Points on a hilly landscape, in no order, each with its height.
A ball rolls from a point to the lowest of its 4 nearest points, and stops where none of them is lower. Distance is the straight distance between rows; heights are no part of it.
Q_766: [ 17  52  -8  22   3   2  46  39 -40 -31  13   5  51 -30  25  65 -30  11
 -12 -28 -34 -18  -2]  height 6.31
Q_100: [ 72  10   7  51 -39 -12  26 -11 -22 -29  20 -41  17 -33 -12  -3 -15 -15
   5 -29   2  -1 -16]  height 6.66
Q_325: [ -1 -37   3  -8  25  12  16  23  10  23 -40   2 -17 -40  -2 -48  -4 -19
 -27  13  26  15  27]  height 7.91
Q_887: [ 21  50  31  -3 -38 -73 -37   3  21 -18  42  37  31  19   8  51  36  18
 -15  23   1  35   4]  height 1.47
Q_545: [  0 -45 -28 -53   8 -17 -12  -1  24  26 -73 -61  -1 -38 -38 -57   0 -30
  15  14  32 -12  26]  height 6.67
Q_731: [-40 -48   5  33 -12  12 -15 -21  20   7  21 -17 -36  -7 -14 -25 -10   7
 -20  11  17   7  22]  height 6.25
Q_6: [-13 -36  22 -40  -6   9 -18 -35 -36  46 -52 -32  -7 -16 -18 -61  53 -36
  42  33  47   2  23]  height 1.45
Q_19: [-20   4 -14 -28   5 -25  42  43 -10 -65   7 -56 -12  15  -7  31  14  48
  42  24 -14 -14  10]  height 4.34
Q_277: [-28 -51  10 -24 -26  10  -6  30  48  51 -54 -47  -5 -48 -79 -55  14 -16
  18  51  17  10  53]  height 5.03
Q_78: [  0 -12   0  17  -5 -12  -7 -10  10  19  29  20 -35   9  36   6 -20  -1
 -23 -14 -16 -14 -14]  height 6.27
Q_427: [  1   9  -6  41   9 -13  50  76 -12 -36  23 -22  10 -45  14  23 -29  52
 -40  24   1   9  25]  height 7.43
Q_813: [ 30  10  -6  23  15  36  47 -11 -50 -26  34 -12  11 -37  24 -37 -14 -32
   7 -21 -12  -1 -11]  height 5.81
Q_214: [-64 -16   9  48  -5 -10  20 -17  -7 -34  34 -52  18 -42 -20   3  14   4
   1  24  65 -10  30]  height 6.72
Q_89: [-40  36  -5  -4   0 -22   6  53  -8 -27  13   8  24  20  21  84  52  18
   3  11  10 -18 -25]  height 2.83
Q_657: [ 13 -22  11 -19   8  17 -14  12  25  39   1  31 -30   6 -11 -30 -21  -7
 -25  18 -15   8  11]  height 4.23
Q_747: [ 40  40  21 -36 -11 -54 -24  20  -4  -7  28  55  41  -1  22  37  32  -5
 -21   7 -15  27 -36]  height 0.80
Q_4: [  4 -28  14   4 -10  34  22 -10   8  52  23  24 -16  -9   5  -9 -21 -15
 -30  -4 -12   1   1]  height 1.49
Q_201: [ -5  56   8  20 -30 -23  29  38 -30 -15  22  -9  48 -19  -4  80   0  31
 -22  27  -8  11 -20]  height 6.92
Q_642: [-33  23   9  40  18   0  -2   1 -10 -35  35 -24  13 -34  21  -4  10  10
   4   1  13  -7  12]  height 5.65
Q_855: [ -6 -19   9  35   2  42  -3  -7 -44   9   9 -30  32 -26  35 -30  13 -30
 -18  13  23  11  -2]  height 6.45
Q_458: [  2   7 -25 -36  29   4 -25 -17 -25   7 -53   7  -8  15  31 -23  19  -4
  -1 -23   1   3 -25]  height 4.29
Q_41: [-12  31  -1  10 -19 -38  -4   3  23 -20  11  41  32   1  32  61  15  18
 -12   1  -8 -27 -12]  height 3.13
Q_628: [ 10 -54 -15 -29  19  43  14  -1  16  79   3  -1 -15 -11   0 -38   4 -24
  -8  27  -4   9  15]  height 5.50
Q_139: [ 25   0   5  -2  -3   8  12 -14  -6  45 -13  44   8  -2  25  16   4  -8
 -16 -27   0 -10 -31]  height 4.67
Q_146: [  8  41  22  21  31 -19 -38  -8  17 -38  12  15 -13  31   0  11  26  -1
 -11  -3  -6  33 -21]  height 3.65
Q_447: [ 27  -2 -36 -32  44 -18 -29   3  33  10 -54  59 -11   4 -10 -32 -21  -9
 -19   5 -30  16  -2]  height 5.74
Q_425: [ -3  60  36  37 -62  -2  -7  10 -15   0  18  48   7   0  26  68 -38   3
  10 -10  -7  19  -8]  height 6.26
Q_186: [-14  39  -3  50  23  20  42  56 -21 -18  12   5  17 -28  22  40 -16  19
 -17  -2  -6 -25  29]  height 7.26
Q_34: [ 11 -36  -6  23   4   0 -21 -24   8  18  -5 -22 -17 -27   3 -51 -16  -8
  -8 -12  26 -15 -14]  height 7.84
Q_623: [ -3  39  -2  -1   1 -35 -77   9  47  -8  -5  24  -3  34 -40  -8   2  36
  11  15   0  36 -12]  height 5.84
Q_594: [ 28  -8 -13 -14  22 -11 -39   2  25 -33 -41  -9 -15  30  24  -7  18 -13
 -20  10   1  31 -45]  height 2.57
Q_780: [-44  -9 -17  36   0 -18 -24 -10  25 -34  16 -19 -23  19 -24  25 -12  16
  34  -4 -14  -2  -8]  height 6.51
Q_532: [ -8   3  10 -36  11 -36 -26   7  35 -72   9 -46  -5  12 -29  19 -11  52
   0  16 -18  15   8]  height 4.76
Q_558: [ -8  12  15  29 -24  59  36  -9 -39  18  33  23  22   3  26  -7 -13 -28
 -15 -31  -8   5  13]  height 1.46
Q_99: [-29 -32  11  51 -15  50  25 -18 -11  -8  36 -23 -15 -13 -14  -4   5 -13
  22 -23  20 -46  22]  height 5.34
Q_305: [ 31  58  40  30 -41 -24   8  25 -10 -13  21  20  11  11  11  29 -29 -10
 -26 -31 -16   3 -21]  height 5.58
Q_977: [-48 -17 -22  34  -5  10  15  30  15 -26  21 -52 -33 -19   1  14  27  30
  29  14  37 -42  39]  height 5.42
Q_600: [ 27  13  38 -30 -21  -4 -17 -19 -18  39 -13  78   7   9   4  42 -24  16
  13   0  27 -12  -7]  height 3.74
Q_436: [-22 -32  21  -3   9 -25 -15 -43  14   0 -15   4  -7 -28 -39 -67 -14  -1
  -6  48  45  58   4]  height 7.93
Q_208: [-30  13 -48  35  17  12  37  70 -14 -51   1 -41  13 -31   6  11  12  42
 -13  39  32 -16  32]  height 7.52
Q_529: [  5 -29 -26 -26  38  12 -12 -44 -23  28 -48 -42 -12  -8 -14 -54   8  -6
  33 -11  20 -18  13]  height 5.77
Q_501: [ -1 -46 -18 -14   4 -14 -32 -21 -29   9 -37 -45 -25 -29 -12 -38  38 -13
   9  13  33 -11   7]  height 3.62
Q_28: [-18  -8 -25 -37  34  16  -8  35  43  50 -83  19 -39 -14 -22 -10 -14 -16
 -15  31 -25  -6  42]  height 6.70
Q_13: [-25   1 -11  21   1  18  13   0  -6  18   4   9  -8  43  -8  18  -8 -13
  21 -31  -4 -42   5]  height 8.80
Q_527: [ -9   2  -7  11  20  12   8 -11 -14  19   6  54  -2  16  29  23  -3 -15
   0 -13   2 -24 -35]  height 6.07
Q_678: [-24  47   2  -4  -2 -30  -4  44  21 -58   8 -19 -37  38  12  45  32  64
 -19  36  -2  30  -2]  height 4.22
Q_933: [ 12  32 -30 -35  25  -4 -11 -27 -13  33 -34  49  14  19  45  -6   7  -5
   5 -30  -2  11 -10]  height 3.28
Q_323: [ -1  16 -18 -20  20 -14 -23   3   2 -55  15 -20  -1  44  21  40  44   2
  20  13  -8  -7 -24]  height 4.37
Q_250: [-39 -15   6  39 -13  23  23  49  -9 -44  46 -31 -11 -47   3  16  -4  32
 -11  47  27 -13  11]  height 7.18
Q_295: [ 57 -25  13 -45 -73  18  61 -10 -18  63  26  21  38  13   1 -12 -41 -16
 -20  -4   5 -28   1]  height 4.36
Q_301: [ 24  19   2  -3  -7  14  -3 -12  -7  18 -20  35 -12 -16  -2 -29 -13  -8
 -19 -18 -13  32 -22]  height 5.40
Q_576: [ 47 -23  -3 -55  -1  22  64  37  52  51 -37  40  -7 -12   9 -15 -17 -23
 -14  14 -34  15   9]  height 7.64
Q_652: [-17 -44   5  31  -8   8 -42 -19  22 -11  46 -31 -11 -31 -32 -32   4 -18
  -5   9  29  10  23]  height 7.51
Q_245: [ 38  29  -3   3  -4  -6  -3  -2 -38   6  -5  24  25   5   9 -18 -14 -23
  10 -25 -17  31 -19]  height 4.35
Q_500: [ -2  -8 -29 -17  24 -10   0 -29 -21  11 -10   8  -9   4  21   1   6   5
 -23 -41  -3 -29 -37]  height 5.52
Q_348: [  4   3 -23 -10  17  26  30   9   9  22 -44  45 -18 -26   4 -29   5 -14
   5  -4 -30  12  -5]  height 6.73
Q_654: [-48  31  10  11  21 -12 -32   3  12 -50  18  -6 -30  29 -18  42   7  13
   0 -18 -30   4   7]  height 7.02
Q_860: [-24  35   7 -35 -16 -29  -3  20 -11 -75   6 -43 -32  46  -4  38  63  39
  11  41  -8 -13 -10]  height 2.18
Q_692: [  8  44  -8  17  40  -4  40  33 -45 -68  10 -24  45   5  59  28  15  12
 -15 -13 -15  10 -30]  height 6.69
Q_900: [ 31  76  30 -37 -23 -23  -1   0 -22 -22  19  -1  68  36  24  59  55 -35
   5  40  15  20 -17]  height 1.96
Q_913: [ -8  16  -7 -61  32   1  20  30   7  67 -52  27   0  -5 -13   6  11 -13
 -11   8 -36  -9   9]  height 7.16
Q_907: [ 39  11  14  11 -16  -1  27  38 -41  12   4  18  50   1  25  49 -21 -26
 -10 -18  -9 -30  -6]  height 5.51
Q_918: [ 15  35 -26 -23  23 -17 -31   0  24  -4 -50  25 -17  22 -16 -12  36 -23
   9   5  16  30 -24]  height 0.81
Q_688: [ 11  14 -19  48  30  25  59  50 -32 -54   5 -45  45 -45  -1  17   1  33
 -11  25  31   1  26]  height 7.32
Q_838: [ 26  44  11   8 -13  24  43  44 -46 -18  23 -60  72 -27  12  29 -50 -10
  -8 -32 -29 -27  27]  height 6.20
Q_840: [ 20  -7   0  14 -14  -9 -47  15  22   8  12  18 -38   7 -14 -23 -30  25
 -29  -8 -30 -11   2]  height 1.08
Q_386: [ -9 -42 -12  10  22  52   2 -17 -46  18  -2 -25   4  -4  13 -42  14  -5
   4 -23  27 -17   4]  height 6.60
Q_968: [  8 -53 -32  -5 -16 -17 -12  -6  14  35 -18 -29 -26   9 -38 -17 -14  -5
   9 -33  17 -14   5]  height 7.12
Q_585: [  3 -27 -30 -33  -7 -44 -21 -36  23 -54 -23 -34  -8  45 -47  -1   1   5
  28  13 -28  14 -26]  height 6.79
Q_844: [-18   4 -24   3   0 -42 -52  -2   8  -3 -16  11 -18  44 -25  10  10  14
  13 -33  -6 -26  13]  height 6.32
Q_349: [  0 -48  23   9 -16  44 -10  -1  31  59  22 -12 -21   2 -13 -62  28  11
   2  15   6  12   1]  height 4.46
Q_617: [ 15 -12 -20  -6  10  -8 -31  -6  27  29 -55  10 -36  17 -50 -31 -26   6
  30 -10 -10  -7  16]  height 4.32
Q_847: [ 55 -17  23   0 -82  19  53  -6 -38  32  17  15  20  18  20  -3 -54  -8
   1   6  -6 -28   7]  height 4.89
Q_115: [ 47  42  -8 -30  28 -17   7  19  16  40 -39  65   1 -10  10  13   5   4
  12  14 -13  30 -21]  height 4.91
Q_235: [ 50  20  12   5 -38   7  26   5  -6  13  13   3 -46  16 -12 -41 -55  13
  -3 -18 -42  29   7]  height 8.42
Q_20: [ 28  10  37  17 -43  11  44  39 -19  -3  50  17  36   1  -3  50 -36   9
  11  -3 -25 -26   7]  height 6.30
Q_832: [ 35  20  44 -28 -20  23  36  -9  15  43  -5  64 -10   1 -15  -8 -37   2
  -9  10 -15  -6  -3]  height 5.41
Q_224: [ 67 -13   1 -47 -19  47  60  -5 -29  59  11 -18  17 -21  31 -39 -24 -26
  24  12 -34  13  38]  height 6.28
Q_729: [ 12 -11   7  31  -1   4  10  -6   1 -26  56 -12  -4 -20 -10   6 -52  13
 -13  -8  -9  -5  -1]  height 6.41
Q_309: [ -8  -3 -10 -22  -3 -26 -69 -15  36   2 -24   2 -32  44 -62 -23 -19  31
   7   0 -29   0   2]  height 1.59
Q_963: [  4 -20 -36 -31 -14 -15 -27 -37 -18 -16 -11 -73  10  36   2 -11   1 -16
  52 -25   4  13  -9]  height 3.53
Q_9: [-25  22  -8  38  10  -2  10 -14 -16 -36   5 -10 -22  19   1  10   6  -2
  13 -23 -17   1  -1]  height 7.66
Q_273: [  2 -31  24  46 -45  18  -6 -14  11   8  58 -11 -12 -27  -3 -48  -8 -19
 -12   5 -14  10  -1]  height 5.99
Q_276: [ -1  31  44   1 -18 -16  13   0 -35  18  -4  63  48   7  27  45   3  -2
  30 -21   3   4 -25]  height 2.36
Q_858: [-48  -8  -2  38   4  41  18  20 -18  -6  30 -57   0 -17  17  20   4 -11
   3   1  10 -45  10]  height 2.16
Q_673: [-31 -18 -28 -44 -11 -39 -38 -25  59 -52   2 -45 -35  23  -7   2 -14  24
  -3 -14   1 -23 -25]  height 4.64
Q_121: [ 25  38  31  -3 -21 -36 -47  -5  28  22  20  50  17  13  -4  45 -21   8
 -13  11   3  18 -13]  height 2.33
Q_254: [ 14  34 -16   2  23  -6 -13 -24 -25  -3 -18  21  31  13  32   8  11   6
  16 -17   9  13 -16]  height 3.98
Q_597: [ -6 -31 -23  24   9 -60 -16 -18  30 -59  -2 -36 -10   7  -9 -16  -3 -22
   5   5  31   8 -29]  height 7.83
Q_601: [ -2  68   3  -6  -1 -53  47  46  -9   6  12   8  96  -9  25  94  59  29
   3  36  18  33   2]  height 7.24
Q_533: [ -9 -32 -33  21   9  30   4 -19 -33  19   8 -35   4  13  37   7  -5 -15
  11 -17  25 -26  20]  height 6.47
Q_666: [ 14  28   3   2   7 -21 -23  15   5 -15  -6  32 -32  22 -12  20   7  16
 -12 -21 -16  15 -30]  height 5.26
Q_544: [ -7 -19 -28 -16 -21   1   6  -1 -14 -12 -22 -58  20  49  11  39  11  36
  45 -38 -31 -58  -9]  height 1.97
Q_117: [-35 -34 -13  16  25  15  23   8  -9 -69  33 -68  16 -31  -3   8   0  16
  27  14  16 -20  20]  height 7.25
Q_566: [-29  42  -5 -19  -5 -17 -29   5   6 -25  31   9  -3  42 -21  70  49  29
  20  17   6  -6  -3]  height 4.33
Q_561: [ 27 -29 -23 -14  30 -36 -38 -11  25  39 -56  25  -6  33  -1 -12   0 -14
 -15 -12  13 -23 -23]  height 5.71
Q_468: [ 52   6   4 -19 -34  31  37 -11 -16  40 -22  13  36  14  32  -6 -37 -23
  -2 -23 -15  -8 -17]  height 4.61
Q_54: [-19 -19 -45  14  23 -15 -16 -16 -17 -33   4 -36 -26  13   9   2  17 -14
  21 -25   7 -20 -19]  height 3.63
Q_444: [-29  12  -6 -24   3 -11 -12 -40 -28  27 -11  43  10  33  34  36  36  -3
  19  -8  18 -23 -16]  height 2.27
Q_713: [ 18  32  21  33  15  26 -17 -17  13 -16  15   8 -26 -10 -17 -27 -33  -2
 -17 -24 -23  31   2]  height 7.19
Q_954: [ -8 -22  -3 -35  -9 -12 -23  24  30  80 -68  14 -24  34 -50 -37  -6  30
   4  -6 -10 -11  14]  height 1.55
Q_949: [  9  -5 -33 -27  21   5 -13   1  39   8 -87 -18 -39  -6 -57 -36 -26  26
  20  15  -6  13  32]  height 0.34
Q_546: [  8 -50  -1 -38  21  45   1  -3   7  50 -19 -22 -11 -37  -2 -63  13 -34
 -29  30  13  -3  23]  height 4.52
Q_517: [  5 -25 -21  29  13  -2  -8  -8   6 -38  41  -2   1 -28  10   2  -9 -20
  -9  -5  14   6 -13]  height 7.07
Q_482: [-21 -56  -5  -5  -2  50  16 -41 -11  50  -2 -13 -27  29 -24 -24   3 -25
  -3  14  21 -10  11]  height 5.60
Q_282: [ -4  -1 -26  -2  21  -4 -31 -28  10   9 -44  17 -41  23 -14 -16  -7 -11
   6 -28  12 -11 -12]  height 7.59
Q_322: [ 11   2  17  31 -40  25  53  23 -14  -3  13  16  50   7  38  45 -42  -7
   0  -7  -5 -41 -20]  height 6.22
Q_684: [  7 -10 -29 -11  12   9  13 -21 -15  39 -34  33 -12  14   9 -12   7 -12
 -12  -4  14 -27  -4]  height 6.39
Q_231: [ 22  14 -25 -39  20 -22 -22   3  17  26 -61  21 -12  37 -19 -28  24   0
  11 -15 -12   7   3]  height 3.38
Q_206: [-27 -66  27 -20 -24  14  -1 -25  13  41 -20 -41  -2  -4 -35 -74  53 -30
  14  34  33  17  20]  height 2.26
Q_12: [ 32  -6  22  11 -28  38  49   0 -32  40  27   7  40  -9  51 -15 -24 -26
   6 -18 -19 -16  13]  height 3.56
Q_550: [-22 -54  16   5 -15  14 -24   0  28  47 -13  -7 -18 -16 -35 -51  18 -28
  -9  19  12   2  17]  height 3.22
Q_534: [ 15 -22 -21 -50  10 -15  -6  33  23  23 -92 -13 -18 -10 -21 -37   3  -7
   8 -21   9 -26  13]  height 6.63
Q_564: [  4   5 -13 -18   7 -26 -25 -27  29 -50 -40   5  -8  19 -46  -7  -1  10
 -11 -10   3  26 -19]  height 5.10
Q_970: [-21 -59  12   9 -12  19  -3 -21  16  39  15 -27 -22  -5 -29 -21  13   2
  14  -6   1 -42  21]  height 6.34
Q_842: [  1  52  -7  -2  -2  -8 -23   8  -7 -17  40  25  21  45  17  77  51  -3
   3  12  13  23 -22]  height 1.43
Q_562: [ 29   8  -3 -31   7  22   2  21   3  39  -5  47 -28 -19  13 -45 -25 -34
 -10  -3 -35  21  -8]  height 6.38
Q_328: [ -8 -39  -2   7  12  37  15 -16   6  29  10  12  -5 -17   5 -37 -13 -43
   8  14  15  16  11]  height 3.86
Q_76: [ -8   3  -5   7   8  10 -10 -13 -11  27 -20  42 -19  16 -10   5   1  -2
   2 -29  -2 -32  -3]  height 7.62
Q_733: [ 21  17  -9  44 -20 -17  21  60 -19 -26  34 -35  21 -21  24  27 -25  15
  -4 -20 -11 -21  -3]  height 6.89
Q_113: [  6 -25 -12 -26  31  29  42  12  17  79 -28  -6 -10 -46  19 -40  -8 -19
 -18  20  -4  16  20]  height 7.13
Q_687: [ 12 -42  29  -9  -2   3   8  -4  15  22   9  -8 -16 -68 -23 -46  -8 -34
 -14   6   4  33   8]  height 3.79
Q_753: [ -5  10   9 -13   6 -16 -22 -13 -14 -55 -14  -3   4  53 -28   6  52 -13
  14 -15  -3 -16 -36]  height 5.25
Q_828: [-30   6 -14   5   5 -12 -11   6  12 -48  29 -34 -20  -5 -12  -4 -22  54
   1   3   7  -3  17]  height 5.76
Q_827: [  0  21  11  36   6  10  -1  31  11 -43  60  -4 -15 -25  11   9 -29  35
 -23   8 -22  17  27]  height 7.73
Q_549: [-23 -16 -30  -5  13 -15 -16 -33 -16 -66 -10 -46  10  36   0   5  11 -23
  26 -13  -5  -5 -10]  height 0.77
Q_465: [-31 -15  -4  28  -2 -35 -23 -49  21 -73   6 -42  -9  -7 -25 -11 -14  10
   9   8  18  12  13]  height 6.44
Q_358: [-46 -26  21  27   9  17  -9  -2  -8 -13  41 -53  13 -22   3  -6  26 -30
  19  11  32 -14  17]  height 5.04
Q_648: [-16  13  -9 -16  20  11 -19  -2  -5  -7   0   7   2  46  34  65  14  13
  17 -21  20 -54 -11]  height 0.54
Q_26: [ 44   0  11 -22 -16  35  54 -10 -29  57 -21  21  11 -22  22 -28 -22 -28
  -2 -15 -29  24  -6]  height 5.57
Q_77: [  5 -15   4  36  11   4  11 -32 -11 -51  19 -37  17 -36  19  -9 -10 -24
 -32   1  23  12 -23]  height 8.20
Q_497: [-16 -59  29 -17 -35  40 -18 -53  -2  38 -26 -38   1 -44 -53 -52  26 -33
   0  34  51  30  27]  height 3.37
Q_307: [ 26  -6  17 -24 -27  39  35 -13 -11  54   9  26   6  20  21  -1 -22 -10
 -17  -5 -16 -26  -7]  height 3.29
Q_233: [ 13  25  19 -20 -30 -11 -27  -2 -20  15  13  48  52   4  25  74  37 -11
  13  11  15  -3 -17]  height 1.50
Q_691: [ 48  46   5  17 -15 -29  -8  17  -9  13 -13  55   9  11  -2   6  13  -9
  14 -15   2  40 -42]  height 4.28
Q_385: [-12  25  -8 -12  24   0 -12 -22 -26  42 -13  18  20  32  41  18  14  -8
  -6 -43  -9 -33  11]  height 2.47
Q_661: [-29 -29   9  39 -15  27  15   4  -4  13  44 -18  -4  -1  46  17 -22   5
 -15 -17  32 -31  30]  height 4.90
Q_306: [ 31  38  29  33   1 -40   3   0  15  11   3  50  -9   1  -5  -6 -16  19
  20  10 -37  44   4]  height 5.02
Q_61: [ -6  13   7  -7 -15 -22 -50 -10  29 -17 -34 -13 -19  44 -54  20   8  31
  20  -4 -12  14   8]  height 5.72
Q_683: [-18 -24   2  43  11  19 -19 -26 -19   6   6 -30 -19  -3 -10 -25   2 -37
  -3  26   2 -12  19]  height 7.98
Q_401: [  6  13  33  47   8   6  16  40  -6   6  35  25  -9   6  18  41 -25   3
 -10 -18  -8 -17  -2]  height 7.14
Q_471: [ 11 -14  14  -6  18  51  33 -20 -19  43  11 -14  26   4  45 -39  11 -18
  -6 -21  14  -3  18]  height 5.00
Q_698: [  3  17  29  16 -40  49  41  14 -41  14  30  -8  90  17  28   2 -42  -6
   7 -20 -28 -58  20]  height 5.12
Q_779: [-30 -35 -30  -8  -6 -21  -6 -12  -7 -82  20 -64 -19   7 -15   9  10  24
  13  -1   4   4  -4]  height 3.88
Q_411: [  1  32  28  -5   7  22  -1 -31 -17  25 -21  54  49  18  46  33  15  -8
   2 -28   3 -21  -1]  height 0.87
Q_175: [ -4 -15   8  42 -12  18   3  -4  23  11  41  13 -26  -7  -1 -31 -20 -17
 -24 -23   4   6   7]  height 4.19
Q_712: [ 60  49  18  -2  -4  -9  21  -2 -35 -16  -1  13  33  14  37  17   0   0
  -3 -39  -5 -19 -28]  height 4.92
Q_554: [ -9   5  13 -33   4  -2 -17  18  21  70 -49  79  -7 -18  -3  16   4 -18
   7  24   6  24   7]  height 5.59
Q_861: [ 11  -6  26 -17 -21  18  44 -11  -6  27  10  68 -12  26   5  16 -24 -13
 -11  11 -14  17   2]  height 4.58
Q_459: [-39 -45 -31 -17 -16 -25 -38 -44  41  -6 -42 -35  -6 -19 -68 -57 -41   6
  13  13   2  22   6]  height 7.46
Q_212: [-16 -59   1   4   2  -5 -20 -18  41  18 -13 -18 -29  -8 -51 -77 -21 -13
  25   6  22  12  15]  height 5.38
Q_421: [-25 -39 -22  24  12  -3   2 -37 -32 -15  18 -48 -19 -16  -3 -27   3 -13
  24  -5  31 -28   3]  height 6.71
Q_610: [ 30  36  14  33 -10   8  18  21 -22 -30  17  -7  16 -15 -11  29   1 -24
 -31 -40 -38   4 -21]  height 5.78
Q_762: [ 14  34  -9 -40 -14  -4  -7 -13  -7  44 -33  74  25  18  14   5  54 -19
  -7  12  25  17  -8]  height 3.90
Q_275: [ 46  36   3 -15  -4 -28  -8  14   0 -38  18  27  18  32  20  22  37 -23
 -10   7 -16  26 -54]  height 1.27
Q_595: [ 36  32   3  26  -7  18  37  13 -54 -14  29  10  12  -4  -8  -3 -40 -18
 -13 -16 -22   0  -2]  height 4.30
Q_665: [ 15  24  19  -7 -27   5  42  25 -27 -14  10  -9  40 -19  29  77 -24  11
  18  22  -7 -42  -9]  height 6.29
Q_541: [-67  -9  24  40   0  -2 -13 -16   5 -54  52 -41 -20 -25 -27 -20 -28  62
   5  10  -6  -2  51]  height 7.38
Q_944: [-25 -53  21 -22  -5  40   7  16  54  56   2 -20 -13  -2 -65 -65 -12  26
 -10  31  -3  27  43]  height 4.95
Q_441: [ 25  -1  23  41   8 -27   8 -24   2 -50  50 -16 -26 -34 -20 -15 -34 -14
  -9 -17 -25  30  -1]  height 7.42
Q_906: [ 12  52  25  18   2 -13 -11  -3 -32   4  15  69  18   0  28  11  23 -12
   2 -23 -20  12 -15]  height 3.43
Q_154: [-18  21  10 -35  -1 -41 -51  15  38 -52  22 -39 -25  69 -17  21  -7  63
  22   5 -51  12  -7]  height 6.52
Q_950: [  2 -43  35 -31  21  21  15 -10  -1  54   1 -11  37 -44  23 -60  54 -34
  -8  -4  17  20  15]  height 5.97
Q_493: [ -2 -33   1 -12  -2  29   5   5   4  46 -14  35 -29 -18   5 -39 -25   1
 -49  16 -11 -20   7]  height 3.51
Q_700: [-24  44  19  26 -20 -17  -3  12  19 -25  26  35  -2  -2  24  69  19  59
   0  27   7   6 -14]  height 4.31
Q_952: [-46  -1 -23   7  33 -10  18 -20 -39 -64  28 -47  12  -5   5  17  22   5
  14  10  22 -12 -19]  height 5.66
Q_745: [ -4  22 -24  16  37   5   4  10 -36 -18  14  18  -5  -5  32  45  12  -3
 -20 -22   1 -23  -3]  height 7.87
Q_239: [ -5  -6 -15  -5  10 -42 -34 -10  36 -55   1  -9 -14  21 -10  12  10  38
  11  -7 -14   7 -11]  height 1.95
Q_3: [ -1   9   5  24   4 -53 -22 -10  33 -74   6  -5 -22   5   5  12  -3  27
 -30  -5 -27  24 -19]  height 3.85
Q_340: [  0   7  -1 -11  34 -17 -51 -33  48 -42 -27  25 -10  -9 -28 -44 -27  19
  -6  14  -1  46   5]  height 7.36
Q_442: [  0 -36   8 -10  26  50  17 -12 -18  52  21 -14   2 -38  15 -73  23 -49
   1  18  19  25  21]  height 5.28
Q_965: [-37  20  14 -32  19  22   8  34  39  56 -50  67 -23   3 -16  -8  -6 -29
 -15  19 -16  -1  12]  height 6.46
Q_555: [ 17  38  13 -49 -33 -38 -17 -14  22   9 -21  72  22  17  26  49   7   0
 -11 -13   8  -6 -24]  height 2.32
Q_355: [-15  31   7  -9  -1 -25 -48  -8  24  30   3  75 -18  21  14  11  -4  18
   6 -14  -6  12  -9]  height 4.17
Q_752: [ -8 -27 -34  19  -5 -18 -20 -32  14  -2  -5 -33 -30  28 -12  -4  -9  14
  14  -6   0   2 -26]  height 5.08
Q_377: [ -3 -54   5 -30  -9  30   4   9  54  38 -13   1 -12 -43 -22 -77  20 -27
  -9  41  11  29  10]  height 0.74
Q_985: [-12 -41  -8   5 -15 -18 -47 -35   3 -14   9 -53 -10 -24 -25 -25   3  -1
   2   3  32   5   3]  height 5.79
Q_719: [-19  19 -35  13  41  -3  16  14  -3 -87  12 -58  33  -7  11  34  12  22
  -1  22  10   9  -6]  height 6.48
Q_329: [-46  -8  -6  20  29 -21  45  34 -28 -73  14 -53  41 -64   7  16  26  15
  -2  36  40   4  24]  height 6.85
Q_668: [-25   5  -7   7   2 -33 -24  15  11 -26  27  14 -10  14   0  33 -19  34
 -14   4 -10  -1  -7]  height 4.16
Q_387: [ -9  40 -14  -4  14 -18  17  45   1 -43  -1 -19   3   3  13  65  51  12
   7  28   2  18 -33]  height 3.70
Q_496: [ -8  -8 -11  10  -4  -2 -30 -41   8 -26 -19 -43 -47  33 -31  16   6  15
  23 -25 -22 -14 -18]  height 1.24
Q_568: [  4  12   1 -40  18   2 -23  25  29  49 -47  58 -32  17 -18  -1  -5  12
  -8   8 -10   3  24]  height 6.57
Q_509: [-29   7  -5  40  17   9  25  15  18 -46  55 -43  -6 -58  -6  23  -2  50
  -2  37  24  19  33]  height 7.95
Q_221: [ 22  10  20 -38  36  38  45  -1 -27  47  -9  57   1 -23  27 -33   4  -3
  10 -13 -36  11  12]  height 6.23

Call two points neighbours if one is among the 4 nearest of the other. Go from one point of each pair to the other, from neighbour to neighbour, staying as low as possible. Name the highest point that can't be avoided.
Q_6, Q_4: Q_328
Q_648, Q_860: Q_678
Q_842, Q_411: Q_276
Q_949, Q_309: Q_617
Q_411, Q_648: Q_444
Q_918, Q_954: Q_231
Q_377, Q_6: Q_206
